Points, in no order, along strands that fork, close into loops and pass close to each other.
Points whose rows are less than 124 apart are linked; no others are. Some points are linked to none.
k708: [ 18 -32  27 -45  12 -11 -20 -26  32  -7  40  14   3 -26  22  24  10  15
  46  46 -31 -47 -57 -52]
k542: [-33 -19  -9 -30  42  -1 -26 -40  -4  -9  15 -47   3   2 -27 -22   7  17
  -2 -23   6 -25  22 -21]
k554: [-47  43 -40 -35  24  55  28 -39 -43 -18  -4 -43  50  20 -18 -74 -14  17
 -32 -31 -20  -4  34   0]
k9: [ 53 -36   0 -37  32  12 -11 -27  56 -16  12  46 -49 -25  35  29  12  -7
  39  34  -8 -53 -24 -30]
k223: [-65  53 -31 -28  32  53  -8 -56 -18 -30  -7 -40  28  38 -17 -44  -5  -8
  -3 -15  18  20  28  10]
k34: [ 47 -52 -19 -40  56 -16   9 -17  29  -5  21  24 -34 -12   4  18  30 -37
  16  11 -16 -58   3 -21]
k699: [-61  40  47  -7 -14   4 -48  38  -4 -30 -43  38 -19  32  59  32 -50 -32
  31  59 -33  -8 -27  17]
k982: [-26  20 -37  38  53 -41  56  14  -3  12 -11  19  40 -40  -5  24  33   9
 -13 -33   4   5 -26   3]
k131: [-52  44  65  15 -17   8  -5 -26 -30  27 -35 -30 -18  56  47  -7 -40 -46
  26 -21   0   9   9  22]
k609: [ 43  -2   2 -27 -11 -53  10 -16 -37  78  18 -30  20  16  55  16  18  -3
  27 -20 -11 -41 -42 -67]
k50: [-30 -20 -15  11  14  31  31 -19 -42  -3 -29 -28  -1  -7 -70 -84  40 -16
 -17  20  43  22  47  22]
k191: [  3  50  27  42 -36 -22  -9  56 -35 -18  -7  18  31  42 -14   3  23  12
 -64 -27   1  86  10  59]
k235: [-35  43  70  41 -57 -13 -21 -16 -10  28 -11 -30   0  28  55  55 -40 -22
  35  11  15 -15 -22  -3]
k664: [  4   1  -3 -52 -42  11 -63 -30  31   5  51 -31 -43  35 -22 -43 -25  13
  29   9 -11  -2 -27 -12]
k364: [-76  17 -10 -21   4  24 -35 -41  19 -44  15  -3 -10  27 -32 -41 -15  -5
  26  21  18  31   3  24]
k523: [ 41 -35 -48   0 -34  38   4  18  33  13   6  57 -45 -35  60  42  41 -55
 -19  43  46  -8  21 -20]
k196: [-68  36 -42 -24  51   6   5  18 -62 -12 -34   1  32  34  -4 -41  38 -36
 -30 -18  20  40  30  25]
k147: [-20   1  13 -64 -46  18  -4 -43 -17  50  28 -55  15  41  23 -55 -29  -9
   1 -36  -7   3  -8 -18]
k460: [ 47  -8 -11 -29  -8 -65 -15  18  -3  32  21   2  -5  36 -13 -22  11  55
 -14 -62 -14   2 -17  -1]
k745: [ 53 -41 -44 -43  82 -31  29  -8  -8  12   8  20  -4 -17  -6   5  15  -7
   9 -15 -32 -54  -8 -50]
k354: [ 38 -35 -31  32  18 -25 -18   0  31 -12  22 -22 -38 -23 -17  23  19  22
   0 -36  29   4  27 -16]
k814: [ 24  -1  30 -22 -23  47 -40  -6  55 -50 -16  40  20 -19 -28  51 -21  77
  84  37  10 -32 -19 -35]
k823: [ 23  45  33   4 -21   8  34 -20 -24   5 -38  10 -24  54  39 -46 -22  11
  -7 -75 -22  61  42  88]
k273: [-20   0  23 -58 -73  39 -24 -26  14  10  42 -33   5  31  28 -48 -46  -9
  28   8 -27  -4 -32  -1]
k283: [ 11   8  14   1 -41  22 -72  18  29 -32  49 -20  50  12 -48  -4 -27  21
 -28  30   5  -8 -14  13]
k446: [-29  28  63  21  17 -33  16  28 -22   9 -16   5   2  11  46  21 -45 -44
 -15  -9 -57   8  -5  13]
k834: [-48   7 -14  39  45 -32  30  31 -11   4   0  -2   8 -25 -51  -1  51  -7
 -17 -11  21  33  -3  28]
k953: [-49  53  31 -14 -11  -2  15 -17   0  -8   3 -23   7  41  27 -32 -39 -29
 -10 -19  -5  42  19  38]
k828: [-66  32  35  -9  20  -3 -33 -26  34 -36  12   4  21 -16  -3  32  -7  21
  52  30   3  -7 -23   6]
k290: [-29  22 -29  18  40 -36  68   2   6  33  -3  23  53 -52  59  36   3   3
  -9 -40 -33   1 -43 -26]
k38: [  5 -48  30 -37 -25  33 -32  -5  45 -41   4  34 -34   2 -30  38 -19  65
  80  32   4 -28   3 -10]
k233: [-37 -18  23 -29  17   0 -28 -46  29  -8  24 -15   0 -18  -4  15  -6  22
  45  13  -7 -35 -16 -17]
k895: [ 29 -25 -49 -40  51 -29  15  16 -44  22 -12  14   1  14 -38 -31  25  32
 -33 -24 -45 -76  -8 -23]
k900: [ 13 -63 -33   0 -27  51   1   2  47 -21  -2  58 -45 -48  50  57  15   2
   8  32  56 -28  23  -4]
k21: [ 24 -62 -18   4  -1 -28  -8  17 -12  -2  20 -31 -43  13 -62 -21  25  25
 -28 -20  32  14  27   6]
k593: [ 15  -6  -5  37  18 -24  -8  17  30 -18  38 -13  15 -49 -14  14  -3  29
  -6  -8  10   7 -17 -10]
k896: [ -9  37  41  -8 -72  24 -69 -10  24 -11   3 -14  55  26 -12  25 -63  29
   1  38  -9  -7 -18   7]
k669: [ 15 -57  -4   9  14 -12  33   3   5 -24  44  30  33 -70 -16   8  31 -23
 -10  60 -29 -18 -65 -30]
k888: [ -3  -6 -29 -37  53   7 -13  -9 -19  15   6 -42  14   8 -26 -16  18  36
  -6 -30 -34 -57  22 -62]
k963: [  0  13  23  -5  -6  23  23  61 -38 -30 -34  34 -19  37  46 -46 -29 -73
 -34  12 -22  51  -3  54]
k517: [ 66  20 -47 -15  28 -64  16 -15  -2  73  -4  17  11  -9  45  -6  12  29
  11 -55 -14 -28 -39 -58]
k912: [-37  11 -15 -39  15  -3  37  -2 -48  11  -1  -9  55   4 -23 -47  -2  34
 -43 -52 -20 -17  11  14]
k193: [ 71 -58 -56  45  14  -6  42  23  19  10   5  62  -8 -66  -4  -6  31 -15
 -21   6 -19  -5 -38 -46]
k813: [  1 -65  -8  13 -18   1  16  12 -41  27 -18 -30 -54 -16 -64 -45  32   6
 -16  16  22  14  53  24]
k951: [ 53 -26 -28 -29  14 -44 -26   0  -1   6  14  -6 -56  54 -58 -10  19  23
 -22 -58  -2  -1  34  12]
k525: [ 48 -47 -57  -3  37 -48  46  21   5  18   1  43   9 -43 -12   2  30   8
  -8 -14 -24 -22 -41 -30]
k45: [ -2   8  26  13   4  43 -15   5  58 -56 -12  67  36 -44 -34  55  -5  47
  42  60  22 -32 -19  -3]
k468: [-19  48  16  16 -29   6  -1  18 -19 -28  13  -1  17  44  -6 -27 -11 -22
 -43  -4  12  82  12  44]
k287: [  5   2   6 -57 -25  -7 -12 -28 -50  79   8 -49  16  51  19 -22  14 -18
  18 -35 -10 -36 -12 -60]
k680: [  1  48  48  29 -21 -12  -6  22   2   0  13  -6  47   3  39  51 -54   7
 -38   1 -34   6  -9   6]
k168: [ 26  33  86  47 -46   4  32   5 -25  34 -27   5 -17  37  19 -44 -45  15
  -8 -66 -42  26  18  42]
k117: [  2 -34 -19  74  24   1  64  25  10  27 -40  -3 -28 -82 -34  15  51 -19
  -5  30  14  18  15  -2]
k835: [ 74 -34   8  43 -30  -2 -33  47   1   2  23 -20  -7 -24 -72  -6  20   3
 -46  40  11   9   2  -3]
k505: [ 10 -53  -3  41 -47  21 -39  13  17 -23  10 -20 -47  -8 -52  35  -4   9
   2  69  38   1  29  22]
k921: [-25  57  50  29 -71  11 -51 -13   4  12 -14 -32  33  22  32  75 -49  30
  27  25  17  -8 -29 -16]
k644: [ 59 -57 -16  19 -26  11 -11  40  11 -11  15  -6 -52 -18 -26  23  31 -22
  -4  50  31 -22  20   1]
k230: [  3  66 -21 -33   8  41   9 -39 -42  -9 -63 -44 -13  65  59 -27 -21 -37
  16 -43  -3  58  41  48]
k209: [ 50 -50 -46  63 -17  -6  51  46  20  41 -30  22 -28 -84 -23  -1  42   3
 -20  16  10  11 -10 -23]
k60: [-18 -32   2  41  24  44   5 -29  61 -42 -20  58 -31 -75  33  42  13  21
  26  12  51 -29   4   7]
k719: [ 22  -1   2   2 -13 -40  -9  28   7   1  44 -21  31  -6 -11   2   4  37
 -35 -37 -13  27 -21  -1]
k309: [ 13  36  18  42 -29  -9 -10 -23  29  26  13 -11  38 -36  81  53 -23  12
  35 -13  23   2 -29 -46]
k710: [-38 -16 -21  48  55 -15  21   0   3  -4 -29  -9 -18 -38 -47  16  59 -20
  12   5  39   2  28  16]
k962: [ 24   6  16  48 -31   0 -41  21  -3 -14  15 -23  37  -8 -78  -5   5   3
 -44  43  27  39   1  28]
k348: [ 56 -20 -68 -14  -7  -4  41  35   8  32   6  45 -39 -13  29  37  48 -71
 -17  18  28 -14  46  -2]
k629: [-16  45 -53 -44  38  35  19   1 -53 -26 -58  -6  21  57  51 -39  -6 -34
 -11 -31  -1  48  39  45]
k144: [  0 -56 -37 -55  -6   9 -27  -6  -1  -5  10 -11 -65  42 -17  27  24 -37
   5  10  11 -46  71   9]
k694: [-50 -31   6  32   1  17 -34 -31  17 -46  11  -3 -40  12 -56 -10   2   9
  13  38  47  10  34  26]
k68: [ 22  13 -40   8  12 -49  52 -14   2  58 -13  11  39 -41  61  17 -11  40
   1 -56  -6   2 -37 -40]
k31: [ -5  27  65   6  13  16  -3  38 -10 -25 -27  18 -28  32  49 -37 -60 -61
  -8  18 -51  12 -13  27]
k23: [-64  32  30  -2  11  23 -34  11  33 -61  -2  54  10   4 -37  22  -1  23
  51  61   8   5 -14  12]
k861: [-10  37  33  45  27 -40  68   6 -14  24 -22  15  21 -31  68  60 -35 -19
  -6 -20 -47   0 -19  -5]
k351: [-44  36 -29  -8  20  16  36  -6 -47 -21 -17  -7  21  14 -30 -84  39 -45
 -19  16  38  54  25  38]
k860: [ 16  26  78  26 -60  14  -1   0 -14  23  -4 -42  14  30  21  -5 -70  -5
 -30 -22 -30  10   2  12]

A fork is a point with three links, a tip a point with one. Leave the first point through the second and follow the links. Name the first fork or tip that comes.
k835; k644: k912
k664; k273: k290
k505; k644: k191
k982; k834: k745
k290; k68: k664

A tip is a point with one link. Name the tips that can be reached along the links from each point below, in the order of the rows.
k460: k230
k131: k191, k912
k45: k664, k823, k38, k963
k523: k60, k348

How many points has the smallest loop of links through each point below? Write 0 if it is on no loop.
k21: 6
k745: 8
k835: 0

Name the points in between on the shortest way along the links from the first point to the second, in order.
k68; k34: k290, k982, k834, k710, k117, k209, k193, k525, k745
k131; k694: k235, k921, k896, k283, k962, k835, k644, k505
k664; k982: k273, k147, k287, k609, k517, k68, k290
k230; k951: k629, k196, k351, k50, k813, k21
k888; k38: k542, k233, k828, k23, k45, k814
k860; k710: k680, k446, k861, k290, k982, k834
